Points on a hilly landscape, in no order, each with its height.
From any point a ball takes the steepest step (drop divided by distance) to one of its 2 nearest points. It stops when none of these is lower. Distance is the straight distance between rows; heights are no part of it.
div height 414: [133  78 192 101 110 137  97 103 139 138 115 172 117 156 136 145 101 142
  92 170 153 172 141 145 112 161 102 175]
roli height 209: [139 139 114 149 119 113 105 130 171 116 104 145 120  44 168 143 103 122
 190  71  72 137 105 160 207 187 100 126]
zov height 653: [145 143  73 182 126 114 138 141 152 119 166 129 116 109 149 143 167  94
 171 110 127  75 110 122 133 131 123  94]
lom height 364: [102 144 134 111 141 132 156 147 163 128 120 155 133  53  78 112  89 119
 153 118 100 158 125 149 164 110 102  86]
Buzu height 55: [104 104 123 127 150  93 171 127 180 119  87 128 106 134  51 149  97 138
 106 156 115  95  83 160  77 104 132 106]
kad height 278: [169 172 161  95 114 155  97 126  65 105 146 122 112 152 149 128 125 115
 137 144 110 150 165  80  62 129  82 145]
ropir height 106: [135 129 152 152 132 146 148 149  84 110 129 140 132 137 183 126  76 113
 133  95  88 139 134 122 169 123 146 130]
Pup height 641: [153 161  84 160 116 106 152 136 130  99 159  97 108 146 155 150 155  93
 150 109 116  48 100 129  73 113 132  90]
sar height 376: [114 178 180 103 123 154 107  90  49  88 138 132 133 170 175 108 129 136
 124 121 146 172 192 105 125  91 115 205]
Losi height 291: [165 111 141  98 160 153 165 150 109 144 110 151 125 139 132 103 155 104
 106 130 135 114 131  68 103 141 175 111]
Gaf height 147: [153 131 127 164 130 177 137 118 117 129 139 130 135 111  80  74 101 159
 122  67 128  88 114 163  78 110 185  99]
peg height 631: [143 156 107 173 119 116 150 148  84  87 171 107 117 162 177 157 143 102
 143 112 116  89 112 118 118  96 122 123]
regiz height 144: [158 113  86 153 109 118 128 170 129 135 169 111 116 126  53 161 143 126
 120 141 138 137 108 119  41 100 143 128]
zokuz height 618: [165 148 122 166 123 133 126 115  89  96 157 111 106 192 173 140 166 121
 114  82 124  78 115 125  80 117 141 135]
Goz height 347: [108 137 132 127 122 118  86 147 101 137 152 159 134 172 143 143 139 115
 132 154 196 173 175  95 167 151 102 165]
tadaz height 54: [132 129 104 171 133  94 140 179 123 114 151 166 105 123  99 154  93  97
 163 126 136 120 111 120 107 131 132  93]
Zipe height 303: [144 134 151  88 110 160 111 143 129 149 151 177 107 112  50 112 105 117
 116 150 148 163 147 104  60 130 106 121]
pivu height 62: [122 123 110 166 130 105 148 132 167 108 140 128 113  98 138 183 138 119
 140  91  87 141  87 139 173 107  98 140]
noved height 666: [118 174  83 138 121 135 145 117 148 129 177 116 143 108 141 108 174  99
 168 109 163  60 132 119 157 108 111  86]
bes height 450: [113 146 129  92 154  97 140 130 115 142 119 159 127 167 147 109 149  98
 146 158 208  88 137  76 137 148 146  84]
gisa height 501: [ 97  97 136  89 142  94 145 100 150 140  96  90 160 122 190 147 168 126
 113 135 114 139 116 154 189 118 124 135]
Gakod height 184: [161  94 135 145 147 146 103 135 143 155 109 178 125  96  76  82 103 142
 143  97 141 122 128 148  99 174 167  87]
zelil height 94: [143 104 159 122 113 121 117 139  83 118 117 100 120 165  99 131 102 178
 111 187 141 137 113 146  58 121 137 120]
gosu height 255: [116  68 108 156 148 116 131 113 181 141  78  91 132 147  84 121 147 188
  87 122 127 101  98 199 115 146 172 124]
Rava height 272: [151 110 125 155 130 163 141 137  87 126 148 128 139 156 148 100 162 139
  95  96 144 118 130 124 135 110 201 146]
genu height 396: [103 124 121 112 109 140  78 134 148 155 138 132 169  73 131 101 123 129
 141  88 116 167 157 177 195 161 111 132]
Soban height 230: [162 110 104 142 150 151 119 157 144 154 123 161 133  82 118  84 139 110
 159 110 132 107 132 115 140 178 156  75]
vabun height 179: [118 116 117 166 140  77 110  60 196 129  63 122  89 133 139 153 101 149
 130 124  66  85  82 168 126 154 103 123]
Pitu height 452: [122 133  72 158 127 185 127 150 131 145 176 166 159 106 111  92 148 106
 121  72 154 106 149 101 216 117 179 175]
sen height 317: [168 116 149  81 143 147 185 150  97 121 100 137 113 141 100 113 107 112
  88 144 104 103 114  84  54 114 177 122]
kipem height 408: [106 174 154  85 124 141  96  83  85 117 143 118 156 158 176 109 169 122
 119 103 165 151 184 110 159 109  99 183]
binov height 481: [ 97 101 146  99 136  97 120  70 154 143  76  66 153 121 171 125 127 160
 113 139  96 108 104 181 175 127 104 111]
Voveb height 306: [137 199  90 110 127 182  76 114 124 149 166 149 140 154  95  89 158 131
 127 104 199 101 161  57 152 158 116 123]
veles height 178: [138 116 145 176 132 175 140 127  88 120 106 114 127 142  99  74  57 179
  96  99  98  92 109 168 104 110 203 113]
vazap height 416: [136 136 100 163 110 117 149 119 150 102 127  34 122 113 164 162 145 156
 144 159  57  83  76 153 132 106  86  96]
ren height 268: [148 115 152 117 143 156 133  95 131 128 109 127 141 130 165 119 121 117
 102  71  75 119 121 130 149 122 122 144]
nuf height 168: [136 138  88 149 110 120 114 145 120 134 180  97 129 129  98 149 181 128
 141 149 163 138 125 120  78  94 118 116]
vup height 182: [124  83 116 178 125  94  98 121 135 129  94  51 129 169 162 148 134 189
 113 162 107 109  98 189 135 153 131 111]
medo height 599: [166 136 116 161 129 130 107  80 144 119 132 131 106 159 172 129 160 113
 117  55 101  65 110 142  97 145 132 121]
duku height 175: [105 122 158  91 138 117 144 113 105 103 125 106 132 141 128 153 158 143
 112 185 130 184 139 131 126  68  94 169]
gid height 330: [107 187  99 110 146 147 147 152 155 132 148 161 138  98 119 123 143  77
 135 103 130 133 152  71 201 132  94 127]
per height 346: [127 167 176 105 123 171 110  93  56 120 140 150 132 165 154  78 128 135
 107  99 167 151 176  98 128 112 164 175]
gamo height 374: [110  99 168 102 122 130 112 130  99 141 137 169 141 166 129 126 144 136
  98 159 203 186 167 113 149 130 144 189]
Kato height 135: [130 112 160 153 122 142 132 139  76 115 114 129 116 166  94 109  52 170
 103 141 123 119 114 156  83 107 171 117]
kimot height 351: [154 193 110  87  94 142 143 142  42  91 170  74 126 106 119 107 108 112
 140 149 107 128 148  96  65  52 144 150]
pivez height 545: [124 150 132 159  98 166 119 107  53 112 175  86 146 148 163  86 163 167
 120 114 169 127 147 153 137  77 187 149]
Nam height 130: [139  98 158  94 154 142 140 100 148 148  81 129 130 123 108 101 120 142
 100 134 106 108 112 135 105 130 135  95]
Lono height 280: [130 179 102 117 126 152  88 140 125 147 166 150 126 127 100 106 146 105
 146 126 166 132 162  82 126 145  93 105]
Nik height 293: [144  98 153 129 150 140 160 149 149 124 106 174 111 112 104 152  88 106
 111 122  75 153 112 101 129 126 114 139]
Dut height 257: [120 141 128 114 130 114 110 135 146 148 139 169 109 118 102 125 123  98
 149 145 154 137 141 110 109 140 101  92]
beri height 726: [115 147 171 114 129 122 150 152  66  91 118 106 133 143 182 149  97 130
 149 178 107 177 149 112 143 104 100 137]
val height 329: [124 171 114 118 136 146 112 150  78 126 145 120 159 160 197 108 148 113
 151 138 173 118 175  70 200 157 123 132]
mep height 143: [154 103  91 136 136 110 150 148 164 142 106 106 107 125  66 129 140 147
 120 140 132  87  97 143  32 151 182  78]
samur height 99: [118 118  95 121 137  94 161 131 183 131  74  85  93 150  44 133 101 157
 101 164 116  65  90 157  27 143 152 101]
Lumek height 366: [142  86 125 136 135 129 112 116 158 144 111  98 127 118 115 147 145 153
 108 151  88 148 105 142 121 122 106 122]
Gal height 231: [120 121 151 121 147 111 142  70 175 120  74 112 108 137 135 149 101 133
 103 116  59  93  85 138 128 122  81 130]
Tupe height 579: [139 121 130 145 119 125  90  89 122 132 144 124 133 160 173 132 160 125
 113  65 136 105 126 155 133 134 128 148]
mes height 424: [123  96  83 181 125 113 136 135 158 128 155 118 149 124 143 139 180 127
 131  90 148  95 114 179 162 120 159 135]
Kip height 226: [131 141 153 135 111 102 106 116 114 106 127 116  95 155 146 171  82 129
 140 161  92 138 112 130  93 120  59 116]
luruv height 367: [152 161 112 126 105 162 113 183  56 134 172  98 145 112 140  81 140 140
 160 167 160 136 159  98 119 137 148  85]
divi height 429: [120 139  87 158 137 178 134 154 132 148 166 169 161  81  83  63 129 121
 147  86 174 107 152 126 183 122 182 122]
lir height 405: [113 214 144  59 135 159 140 136  73  96 139 161 127 150 108  99 125 101
 131 172 178 141 197  37 108 110 112 175]
Tuk height 239: [161 119  96 150 140 153 167 139 152 119 111  95 133  82  81 105 104 141
 136 114  70  64  87 151  87 118 147  84]
fogu height 442: [151 102 190 101 112 162 110 136 130 132 126 179 121 156 145 149 110 115
 108 174 145 198 175  96 113 172  87 192]
Pera height 561: [100 128 148 127 114 100  96 100 108 123 136 127 146 156 189 147 117 117
 127  81 132 137 137 163 168 124 107 157]
gusid height 492: [102 111 112 160 136 119 135 153 149 126 148 184 136  87  85 135 106 113
 140  87 134 168 123 155 183 109 137 153]
budes height 372: [147 126  93 162 107 159 116 105 147 151 174 121 150 133 121  91 211 148
 125  71 197  66 127 131 134 149 182 125]
nuze height 171: [107 104 174  85 150 129 190 152 117 123  83 108 150 114 169 140 113 133
 120 181  97 187 135 110 186 105 125 139]
zos height 389: [156 107 109 159 124 126 114 110 156 129 125  81 119 119 172 160 163 137
 129 131  64 118 100 136 134 135 101 115]
Velu height 308: [126 120 131 127 136 155 153 109 118 127 133 132 157 115 166  91 132 116
 111  60 110  93 129 155 176 106 173 136]
Kepi height 183: [151 103  85 151 130 129 146 142 169 133 101  63  99 163  93 128 179 187
 103 140 130  85  95 161  41 169 195  89]
Veren height 530: [121 139 122 131 118 143 113 129  78 126 165  90 157 137 162 103 182 147
 133 140 174 144 152 133 160  97 141 138]
biku height 385: [150 167  94 135  99 179 126 176  89 142 191 127 138  88  62  85 106 120
 141 118 143 134 149  99  79  96 161 106]
Luk height 66: [ 80 128 171 122 132  94 171 116 122 101 122 153 124 151 153 170  86 115
 112 116 125 152 116 151 172  81 111 160]
Suga height 345: [126 103 114 135 122 144 146 125 147 127 122 125 166  60 159  99 124 130
 149  66  91  91 112 187 210 135 157 133]
Nusu height 225: [128 133 142 119 139 121 114 101 153 134 124 158 117 122 140 140 121  99
 130  95 109 134 130 127 140 135  89 123]
turap height 418: [ 81 102 119  91  96 123  59 141 144 175 132 140 177  88 147 139 136 115
 126  94 122 183 156 158 189 186 116 183]
rezot height 274: [128 133  69 139 146 110 110 141 190 167 132 168 119  83 125 129 169  88
 165 142 141 130 136  82 176 172 120  98]
Dav height 324: [158 124 121  85 114 154 124 150 129 148 140 114 124  86  56 120 111 123
 120 161  97 157 127 105  62 107 108 106]
fofim height 323: [ 99 127 162  90 127 139 125 106 140 136 132 140 132 115  83 120 110 142
 111 149 138 169 139 159 119  85  90 125]
Vuz height 333: [108 119 178 102 116 104  87  43 144 129  91 110 125 163 169 146  99 149
 103 121 100 120 120 167 131 130  69 154]
goda height 344: [145 136 186  70 136 172 163 122  94 122 111 164 116 135 109 100  84 114
  99 148 112 141 144  91  77 100 137 142]
vedut height 371: [121 113 105 141 128 136 113 127 172 140 123 127 162  40 116 101 118 142
 173  91 109 134 123 197 192 148 124 107]
Fepen height 196: [143 114  82 148 139 153 169 123 177 132 119  65 139 102  56 119 148 165
 106 120 100  72  91 167  61 100 154 102]
badig height 305: [109 165  60 131 136 137 116 150 190 147 151 157 144  76 112 127 169  92
 156 109 143 125 146  88 228 161  99 126]
lomo height 240: [166 141 112 155 137 174 152 150  67 113 159 131 130 170 167 111 170 106
 109 110 144 105 143  54 135 113 186 166]
nuruz height 516: [105 124 119 125 130 106 138 126 113 123 145  93 158 135 191 139 183 119
 133 136 152 133 133 138 192 105 124 136]
Sof height 262: [ 94 110 153  71 118 121  83  92 190 173 115 170 133 103 112 124 139 116
 114 144 152 180 163 153 149 158  90 143]
zager height 436: [121 138 129  92 125 122  97  88 108 130 136  90 166 150 211 140 209 115
 124 113 146 145 162 107 173 126 101 197]
zunam height 527: [ 91 108 140 116 135  97 106 107 153 151 130 193 135 132 106 120 120 108
 126  95 186 131 139 154 154 140 133 140]
laruf height 172: [136  85 145 109 131 128  90 106 182 150  75 173 131  80 130 146  82 115
 131  76  60 157 118 146 167 196 106 177]
Mubo height 176: [122 164 114 158 134 148 165 164  84 106 160 137 136 147 186 136 128  88
 136 115 126 134 147  68 196 106 141 156]
Dagu height 415: [169  89  94 181 113 143  99 138 150 137 157 109 136 114 170 151 178 125
 131 101  91 129 117 140 161 150 123 143]
nif height 19: [107 118 127 167 127  74 146 167 112 109 134 141 111 152  96 154  69 132
 149 147 155 114 106 171  90 113 144  86]
tunu height 10: [105 133 146 156 129  99 154 112 130  91 118 104 118 146 162 178 100 138
 115  98  79 123  86 155 166  90  93 144]
gorem height 400: [119 176 151  84 132 200 121 132 104 139 138 180 139 141  86  87 140 116
  89 141 169 182 202  53 142 121 141 193]
Geb height 375: [124 188 133  90 133 183 129 147 121 137 149 163 136 116  92 105 142  92
 108 125 127 174 183  68 138 115  96 151]
muf height 336: [150 172  83 131 111 194 106 112 131 151 188 125 154 125 105  78 191 140
 134  92 195  77 143  80 158 134 145 125]
boda height 331: [112  93 131 115 111  99  54  82 162 178 114 137 140 116 140 115 141 150
 135 112 159 138 135 181 135 172 137 116]
kepa height 298: [115 177 139  99 131 130  99 133  99 122 122 120 165 172 213 137 146 102
 148 132 160 155 199  67 192 175  93 181]
dafaz height 294: [112  74 129 137 129 106  81  78 183 169  87 105 144 115  97 115 128 188
 111 124 137 125 111 203 122 152 140 116]
Fof height 343: [158  88 110 125 123 132 122 160 141 148 119  85 123 101  78 153 131 148
 120 192  84 156 103 116  80 121 114 105]
zudi height 222: [134  82  99 198 115  92  88 118 156 127 103  83 126 134 180 164 126 164
 140 120  82 103  91 191 162 173 131 127]
madiz height 667: [183 162 119 113 105 143 103 110 106 119 147  89 106 130 129 131 125 115
 134 116  81  91 112 107  37 122  95 103]
sukot height 406: [139 144 111 151 127 171 113 153 119 154 167 163 141  92  63  73 115 132
 149  90 171 127 148 126 108 128 159  91]
nuko height 193: [127 163 109  93 124 105 120 128 108 131 160 120 121 139 105 132 177 108
 142 166 186 125 137  82  80 106 110 116]
selip height 630: [133  87 162 126 142  99 132 110 150 130  99 180  95 186 132 139 129 124
  93 123 165 107 118 141  92 163 161 131]
zule height 393: [168 129 143 141 114 130  82 119  92 147 142 133 115 167 160 104 161 143
 137 111 176 111 131 102  96 189 154  93]
dano height 387: [121 183 179  66 106 152 137 132  65  94 151 176 108 149 107 104  89 109
 125 179 180 152 178  81  65 110 113 170]
Kisut height 281: [129 124 150  87 118 124 120 109 171 145 126 181  90 112  81 135 104 104
 126 174 137 140 127 120  64 137  85 107]
sikug height 246: [136 114 115 116 152 126 137 152 178 151 108 168 124  70 130 128 141  92
 149 123 100 153 131 101 178 165 117 104]
damo height 402: [130 115  97 143 124 146 128 127 143 153 157 119 162 106 139  92 188 130
 134 100 168  93 135 143 170 130 160 114]
Fis height 174: [144 121  91 148 116  88 121 131 154 127 134  88  96 140 105 184 146 127
 129 169 100 121  94 130  53 112 108 111]
zun height 445: [109 110  99 179 122 113 134 159 113 121 159 145 152 125 169 135 129 111
 143  78 142 112 124 155 209 131 164 150]
duput height 509: [ 99  92 154 124 128 113 118 131 158 137 125 208 130 112  99 143  86 107
 119  99 138 171 139 158 167 143 119 171]
dusid height 678: [ 97 184 126 127 129 121 143 126 102 114 162 128 143 127 160  96 118 105
 163 107 160  92 142 140 162  95 119  78]
Dotev height 420: [138 189 132  48 127 116 153 167  67  95 137 134 126 130 128 127 127  81
 153 196 150 141 179  33  88 115 107 158]
kage height 478: [ 92 107  98 163 140  90 134 152 165 140 151 154 132 102  89 151 142 117
 151 125 168 153 118 152 159 110 124 116]
Ton height 465: [108 131 119 131 137  96 132 135 106 141 142 128 137 163 129 108 166 132
 139 147 225 101 129 124 125 130 168  85]
sop height 369: [153 185  98 107  87 159 136 160  51 121 188  82 137 101  98  87 138 125
 142 147 155 123 146  88  71  78 173 129]
Velem height 600: [125 119 141 135 124 118 148 118 131 116  94  89  96 208  88 114 134 206
  89 126 161  91  97 176  40 164 191 101]
rov height 672: [115 125 100 153 130  79 115 100 205 143 122 164  86  95 105 175 139 111
 155 146 108 153 105 135 116 128  89 113]
Sidef height 319: [134 107 169  94 149 141 168 141 167 137 102 204 114 121 130 146 101  75
 116 134 115 157 145  79 140 157 107 148]
Sal height 544: [ 68 103 132 105 124  80 108 103 135 145 131 157 157 139 157 143 130 104
 120  76 165 128 129 169 183 130 140 170]
gudi height 439: [183 118 103 169 101 167  89 129 110 127 178  91 132 137 177 135 201 136
 129 112 116 118 131 119 128 135 117 145]
Vite height 310: [176 100 110 153 143 150 155 147 156 124 106 118 126  80 147 120 134 121
 149 113  58  89  95 129 147 155 136  87]
mizu height 352: [115 185 138 107 134 167 152 142 146 122 141 163 128  86 116 118 114  88
 121  84  80 168 154  96 167 112  86 136]
nav height 279: [137 130 141 119 144 118 154 135 145 122  93 113 119  89 171 133  99 119
 160 131  67 110 100 120 158 148 103  66]
pasor height 698: [ 82 134 146 132 131 139 145 126  70 121 141 131 143 142 157 102 118 126
 113 132 163 160 157 139 176  69 189 157]
pidu height 709: [109 137 173 112 128 141 130 109  73 115 126 123 137 151 139 101  96 151
 113 140 139 149 145 152 124  83 140 130]
Rito height 365: [138 115 122 161 111 108  61  95 135 158 142 134 127 144 157 112 156 149
 148  93 180 109 130 157 115 184 151  97]
Tob height 307: [140 123 157 121 132 189 132 106  87 143 133 150 141 142 144  82 129 126
  82  75 129 148 152 104 143 105 201 175]
bil height 173: [133 121 135 139 144 102 114 128 166 120  75 182 116  58 116 129  67 121
 180  89  94 148 106 166 184 184 110 121]
deka height 138: [131  99 138 145 116  91  93 110 119 132 101  72 111 177 138 147 135 187
 122 194 142 124 109 167  75 145 122  98]
lifu height 245: [138 175 114 127 119 128 139 181 103 106 156 105 123 116 173 169 151  96
 158 161  97 174 145  63 156 125  71 130]
pak height 149: [ 96 141 155  80 120  96 162 116 119  98 123 108 117 131  95 164 106 131
 119 201 125 149 111 140  88  59  76 137]
nir height 136: [120  89 167 109 149 112 161 122 110 108  79  85 140 156 163 161 134 154
 102 189 100 159 122 126 144 101 111 160]
badu height 227: [138 116  98 203 118  76  79  76 181 123  97 121  93 119 161 174 104 152
 157 106  61 112  85 176 143 169  99 139]
kar height 581: [130 135 179 124 113 134 138  95  68 105 105  84 121 201 112  91 123 217
  90 125 164 109 105 168  64 131 195 116]
biz height 368: [115 164 189  73 127 175 165 135 102 116 133 206 114 140 105  97  69  90
 107 155 151 155 176  83 103 111 130 158]
zubun height 116: [153 133 104 125  99 125 137 168  84 116 159  78 128 121  78 148 105 135
 123 165 107 144 114 125  56  73 133 133]
gev height 264: [167 129 102 118 143 166 142 179 106 152 145 149 135 110 117  83 146  99
 138 133 147 106 138  55 125 154 167  87]
tebes height 463: [ 98 124 100 162 129  85 103 146 139 138 157 163 134 132 143 151 133 102
 153 105 167 139 133 131 190 146 117 134]
pog height 615: [123  92 163 118 136 114 151 108 141 126  96 139 107 191  90 123 139 168
  74 135 168 109 104 165  69 139 174 127]
dul height 146: [128 131  73 138 132 127 174 132 179 129  97  46 117 129  30 120 112 180
 102 123 125  53 100 167  13 131 171 103]
boz height 57: [126 114 128 140 111  81 135 163  99 117 125  99 111 170  89 146  87 162
 130 178 166 109 108 163  41 132 161  84]
gisi height 660: [126  94 137 147 131  84 121 125 189 137 109 194  84 117 135 188 109  99
 143 147 106 163 112 116 144 167  96 142]
Lud height 181: [138 111 138 124 143 111 105  86 161 148  98 153 113 122 134 110 123 127
 137 107 125  99 118 153 107 159 132  82]
Zepoz height 383: [100 146 131 130 129 141 150 153 138 122 128 135 150  57 133  97  86 136
 163  98  99 145 128 169 206 119 127  92]
luro height 461: [ 91 112 122 133 132  98 136  99 163 130 110  65 148 107 125 146 136 167
 127 154 107 128  94 184 161  89  96 100]
muta height 473: [146 111  86 166 148 165 156 166 134 137 161 169 139 110 107 119 158  94
 114  93 125 127 127  85 172 109 170 155]
munu height 434: [127 162 138  69 143 103 150 152  87 120 122 146 119 158 151 125 136  84
 155 197 188 110 155  46 104 146 119 110]
Zolet height 646: [129  82 164 125 131  90 124  97 176 133  97 186  91 167 162 176 113 105
 109 157 131 135 120 130 112 167 112 154]
gebo height 115: [159  75 133 164 141 120  92 118 156 132  79 156 116 108 134 140  80 133
 138  91  65 128 101 151 150 191 122 142]
Neke height 718: [126 162 159 100 134 141 149 133  53  98 133 122 127 148 162 112 117 118
 133 157 134 146 159  93 113  88 137 140]
Kopal height 247: [149 137 129 133 129 129 127 129 164 125 114 132 118  88 193 149 122 104
 157  91  61 134 118 109 183 170  90 113]
sab height 425: [108  54 146 109 107 119  71 135 125 168 117 139 165 129 154 148 119 136
 107 113 126 180 140 162 165 178 143 188]
Rok height 244: [123  71 125 142 154 116 144 127 197 135  80 146 123  74  65 151 106 146
 117 126  74 154  81 153 167 130 114 146]
bogod height 224: [112 162 135 111 133 109 171 165 134 110 129 120 120  99 162 164 126 102
 156 144  98 154 118  93 168 113  85  98]
Nazoz height 84: [152 126 109 163 122 130 142 171 108 113 151 124 116 113  98 146  85 121
 138 125  86 125 105 125  90 104 127 108]
Lamob height 95: [123  79 122 155 153 125 160 155 150 130 103 136 130 114  61 130 102 151
 108 141 110 131  97 161 118 107 159 114]
fomar height 252: [129 170 160  92 103 121 104 122  96 112 149 135 103 142 125 140  92 110
 146 159 128 144 149 120  71 117  63 113]
nuve height 206: [153 149  79 152 135 170 138 162  99 121 170 128 145 156 168 136 175  98
 131 125 142 108 145  44 187 126 133 165]
bez height 200: [105 163 168  79 142 126 177 161 125 120 102 129 145 110 181 140 116 101
 145 161 111 183 164  85 186 138  91 119]
kege height 384: [156 140 137 128 111 136 112 150  67 128 152 113 126 148 130 102 129 143
 144 142 164 122 131 114  78 136 155  89]
Vonu height 103: [131  87  82 182 148  95 152 135 193 118 112 119 114 113 117 178 163 130
 122 111  87 121  80 162 145 127 137 137]
suf height 58: [119 128  89 176 138  82 162 159 136  99 128 108 106 155 108 155 114 131
 146 123 141  74  96 174  70 122 160  81]
Gat height 267: [136 174 151 118 132 129 128 162  91  99 129 122 137 157 202 160 138  96
 159 158 120 183 183  56 159 152  73 166]
buzap height 348: [102 144 145  86 126 127 159 146 144 128 130 140 120  82  62 133  71 120
 134 164 102 158 119 133 109  85  86  99]
tol height 296: [ 88 125 138 107 112 120  84  99 152 158 150 137 145 119 102 128 144 137
 118 120 162 179 152 173 145 106  89 144]
tosev height 328: [175 173 144  76 111 144 127 113  41  86 141  83 120 137 128 108 144 143
 128 138 110 119 138  85  35  90 137 154]
vibo height 318: [ 89 146 111 107 126  89  80 116 150 155 131 165 132 163 168 155 146  95
 141 148 193 147 167  90 192 176  92 156]
Kurid height 349: [128 192 124 117 125 160 122 171  62 116 155 115 145 129 171  89 124 112
 159 154 145 138 180  87 162 138 121 102]
lelup height 270: [132  88 139 154 140 129 156 154 164 121  95 149 104  98  58 165  66 143
 113 146  57 154  79 122 133 122 100 150]
Sopar height 215: [117  75 137 103 156 108 154 131 193 151  74 155 134  69 120 144 121 121
 129 131  89 159 107 134 189 152 125 126]
mumet height 218: [106 109 140  81 117 121  81  92 202 168 100 185 130  85 132 146 119  94
 122  94  96 172 150 138 160 189  92 177]
Pogot height 140: [156  80 102 171 160 144 144 158 152 138 110 153 136  83  55  94 116 147
 141 105 133 114 108 167 107 145 191  98]
defeb height 98: [134 131 108 156 130 129 160 148 119 119 142 105 130 130  79 116 102 148
 128 107 145  84 107 165  57 101 178  87]
rav height 276: [140 110  93 149 155 111 158 122 183 129  93 119 119  89 116 121 140 125
 153 124  97  75  91 155 112 139 149  68]
vide height 466: [ 94 108  98 211 123 132 145 126 151 119 110  25 157 130  90 122 111 210
 114 142 104  78  93 210 138 105 127 125]
fimot height 688: [ 83 168 131 111 140 128 155 139  84 120 144 127 158 133 175  94 127 109
 144 133 171 126 157 120 203  95 148 112]
fov height 250: [117 149 137  87 113 102  81 104 133 146 139 155 103 154 129 137 180 124
 143 214 210 162 165  84  97 159  87 132]
Tis height 379: [119 104 190  87 104 120  73  62 129 143 113 149 126 169 162 131 117 143
  99 119 157 144 144 162 116 157 104 168]
Vetaz height 220: [129  87  87 158 151 137 179 159 167 123  93  70 125 152  91 120 167 180
  91 133 121  83  97 183  97 131 197 103]
nitig height 654: [155 178  96 121  98 120 139 119 111 108 175  70 123 122 119 141 141 110
 144 119 112  82 110 127  52  78 104 104]
gepi height 282: [102 107 183 115 133 110 127  53 161 123  66 120 125 157 145 148  64 143
  83 103  72  96  99 153 155 133  75 182]
Vifib height 199: [125 133 116 165 103  87 112 127 136 110 138  86  97 141 100 197  92 143
 134 167  85 138  84 141  80 101  65 126]
biduf height 53: [152  96 150 167 146 123 139 142 119 108  88 136 121 143 172 142  69 130
 128  94  62 104 100 136 155 163 135 123]
forap height 441: [ 97 118 104 179 127 100 135 106 169 124  96  21 136 123 121 140 129 187
 125 168  83  81  79 179 143 114  92 103]
Las height 563: [128 150 165 141 106 157 125  91  37  97 136  72 136 165 140  78 136 205
 108 127 159 131 126 163  90  87 203 137]
domap height 141: [129 101  67 181 134  93 139 130 191 124 126  82 102 141 107 189 182 144
 113 149  96 117  89 162  89 112 129 123]
revog height 221: [119 159 155  66 131 128 115 103 109 119 140 148 120 154 114 121 177 120
 126 169 192 152 164  82  95 117  94 156]
dilek height 177: [134  72 156  96 163 136 155 113 176 153  55 121 134 105 110 122 111 141
  97 154  66 128 101 121 148 140 119 116]
Zin height 113: [ 81 149 163  99 134 107 184 107 128  96 128 141 114 137 103 154  91 112
 113 139 122 137 110 145 120  47  97 136]
Basu height 145: [118 154 149 153 140 138 185 164  55  91 131 133 123 152 197 135  87  91
 137 138 110 147 144  80 164  91 172 144]
Tumur height 283: [109 135 130 120 108  84  57  81 144 162 141 154 107 163 160 146 171 123
 138 160 200 147 156 114 127 164 101 133]
Dabe height 401: [119  76 150 121 126 136 106 156  96 161 127 150 159 142 153 124 128 129
 107 130 156 183 159 124 179 153 168 171]
kol height 304: [181 170 167  70 116 170 119 125  46  95 138 125 116 138 123 100 143 135
 128 145 123 154 168  44  43 123 132 178]

Where does a ball stop that starts at each point below?
Dabe -> nif
dusid -> Dut
nitig -> Dut
fogu -> nif
zager -> biduf
gisi -> forap
Ton -> nir
bes -> Buzu
Pitu -> tunu

Call two points neighbours if one is among the 2 nearest of the other. Go from one point of each pair to the other, from neighbour to neighbour, staying as low as possible. Name the highest point that can't be avoided.
biduf and nif -> sab
vedut and biduf -> Zepoz
biduf and tunu -> zule
vabun and nif -> badu
biduf and Buzu -> Vite
nir and tunu -> duku
